Points on a hilly landscape, in no order, each with its height.
A ball rolls from a point to the lowest of its 5 nearest points, and stops where none of them is lower. Distance is the straight distance between rows; heights are no part of it.
K_3: [  1  24   2  -5  15 -20 -24   2  37]  (h 6.4)
K_534: [ -8 -32 -12  12  13  -6   8 -19 -20]  (h 10.5)
K_25: [-14  34  -7  -7  -5  28  19   5 -10]  (h 20.0)
K_965: [ -4 -32 -10  12   8   3   9 -18 -17]  (h 63.8)
K_759: [ -2   1 -12   4  21  11  -3 -10  14]  (h 32.9)
K_216: [  4  28  14  -3  -1 -34 -29   8  42]  (h 8.7)
K_821: [-12  30  -9  -7  16   4 -12  -1  21]  (h 5.3)
K_392: [ 14 -11   3   1 -28  31  23  11  -7]  (h 20.2)
K_135: [  5   7  -2  -3 -29  36  29  15  -7]  (h 13.3)
K_141: [  0 -38  -2  12  -7   2  13 -12 -30]  (h 5.8)
K_928: [-15  48   0 -14  13  -6 -17   3  12]  (h 25.4)
K_300: [ 36 -28  26  -1 -37  12  11  28 -15]  (h 41.4)
K_234: [ -1  16  -4  -4 -17  35  26   8  -6]  (h 7.1)
K_72: [  6  -5  -6   3 -13  34  21   3  -4]  (h 14.6)
K_463: [-17  54  10 -18   9 -12 -21   4   2]  (h 29.4)
K_155: [ 19 -21   8   3 -28  26  20  11 -13]  (h 28.4)
K_998: [ -3   9 -15   1  17  14  -4  -5  16]  (h 23.3)
K_91: [ -4  37  12  -8   2 -29 -28   8  37]  (h 12.9)
K_683: [-17  45  -6 -12   9  15   3   4  -4]  (h 8.8)
K_298: [  6 -16  -7   4  -7  29  17  -3  -2]  (h 19.7)
K_957: [  2 -30  -6  10   1  14  12 -12 -14]  (h 42.5)
K_854: [  9  21  14   0  -2 -39 -26   7  48]  (h 10.6)
K_884: [ -3 -13 -10   5  29  -3 -10 -16  14]  (h 45.1)
K_431: [  4   8  -4  -1 -22  34  23   9  -6]  (h 10.4)
K_304: [ -5   5 -11   0  22   4 -11  -8  23]  (h 34.5)
K_218: [  6  20   6  -3  12 -27 -28   1  41]  (h 7.4)
K_157: [-21  57   6 -20  11  -5 -15   4 -10]  (h 33.6)
K_494: [ 31 -31  19  -1 -33  14  15  22 -17]  (h 4.3)
K_543: [ -2 -16 -10   8  29  -9 -10 -16   9]  (h 47.6)
K_659: [ 13 -41  10   7 -26 -10  15   5 -39]  (h 50.3)
K_293: [-10  26 -11  -5   2  28  14   0   3]  (h 8.1)
K_756: [ -6  41   2 -10  10 -16 -23   6  28]  (h 27.6)
K_340: [ -1  27  -1  -5  17 -15 -24   0  35]  (h 9.5)
K_945: [-21 -33 -12  11  15 -21   8 -22 -27]  (h 38.3)
K_914: [-16  52  19 -18   5 -23 -26   9   6]  (h 35.5)
K_6: [  9 -42   8   4 -28 -16  10   8 -46]  (h 41.8)
K_127: [  2  -2  -4   4  29 -20 -20 -10  27]  (h 12.8)
K_426: [  0   2 -11   4   1  29  12  -4   2]  (h 15.7)
K_791: [ -4 -39   2   6 -23 -18  16   0 -45]  (h 8.0)
K_7: [ -5  20 -16  -4  11  19   2  -5  11]  (h 11.1)
K_247: [ 32 -16  23  -4 -39  22  15  32  -9]  (h 37.2)
K_377: [-12 -38  -8  10   5 -11  10 -17 -28]  (h 37.6)
K_246: [  1 -13  -2   6  33 -29 -22 -14  20]  (h 34.6)
K_879: [  8 -34   0   8  -7  17  16  -7 -18]  (h 45.0)
K_96: [  2  -7 -13   6   6  23   8  -9   4]  (h 20.5)
K_146: [ -9 -23 -10   9  32 -22 -10 -21   2]  (h 57.9)
K_562: [  3   5  -6  -1 -15  35  22   3  -2]  (h 11.2)
K_918: [ -2  -2 -12   4  24  -2 -10 -14  18]  (h 38.6)
K_545: [-19 -35 -10   8 -25 -27  14  -3 -47]  (h 26.8)
K_917: [ -2 -11 -14   5  19  11   3 -14   6]  (h 3.4)
K_673: [  2 -43   5   6 -26 -16  15   2 -43]  (h 29.6)
K_977: [ 22 -12  10  -1 -35  31  23  19  -9]  (h 25.1)
K_287: [-13  52  13 -15   4 -22 -24   8  17]  (h 33.8)
K_363: [ -7  27  -8  -5  20  -2 -15  -1  26]  (h 24.0)
K_48: [-12  32 -13  -7  12  17   0  -2   9]  (h 2.9)
K_77: [ 17 -36   6   9 -22  14  16   3 -22]  (h 40.2)
K_344: [ 17 -40  10   7 -24   2  13   5 -33]  (h 50.6)
K_708: [-15 -28 -10  10  28 -23  -5 -22 -14]  (h 51.9)
K_608: [ 28 -33  19   2 -32  14  13  17 -20]  (h 33.9)
K_987: [-21  51   0 -18  14   9   1   2 -15]  (h 26.7)
K_919: [ -5 -38  -7  12   0  -4  12 -16 -25]  (h 55.1)
K_346: [-17 -39 -10  11  -3 -19  13 -14 -38]  (h 31.8)
K_219: [  9  12   9   2  11 -36 -32   2  43]  (h 10.7)
K_630: [ 19  -6  14  -2 -38  29  25  23 -11]  (h 25.9)
K_140: [-18  53  12 -21  15  -6 -14   2 -19]  (h 42.2)
K_85: [ -2  32  14  -6  -1 -34 -26   9  39]  (h 9.7)
K_423: [  4   7   2   1  23 -22 -26  -3  38]  (h 8.6)
K_497: [ 14   2  13   4  11 -44 -30   4  43]  (h 25.6)

For each start below, name every point that the ball comes to, in order.
K_146 => K_246, K_423, K_3
K_72 => K_431, K_234
K_155 => K_392, K_135, K_234
K_928 => K_821, K_48
K_630 => K_135, K_234
K_344 => K_673, K_791

Call two points neighbours if one is among the 5 nearest of the other. Go from one point of each pair to the other, from neighbour to neighbour, staying as low as possible. Name the highest point that can't be avoided.
K_234, K_3 => K_363
K_917, K_234 => K_96
K_141, K_534 => K_377
K_141, K_791 => K_346

Where does a ball stop that starts at each point below?
K_987 => K_48
K_298 => K_234
K_157 => K_48
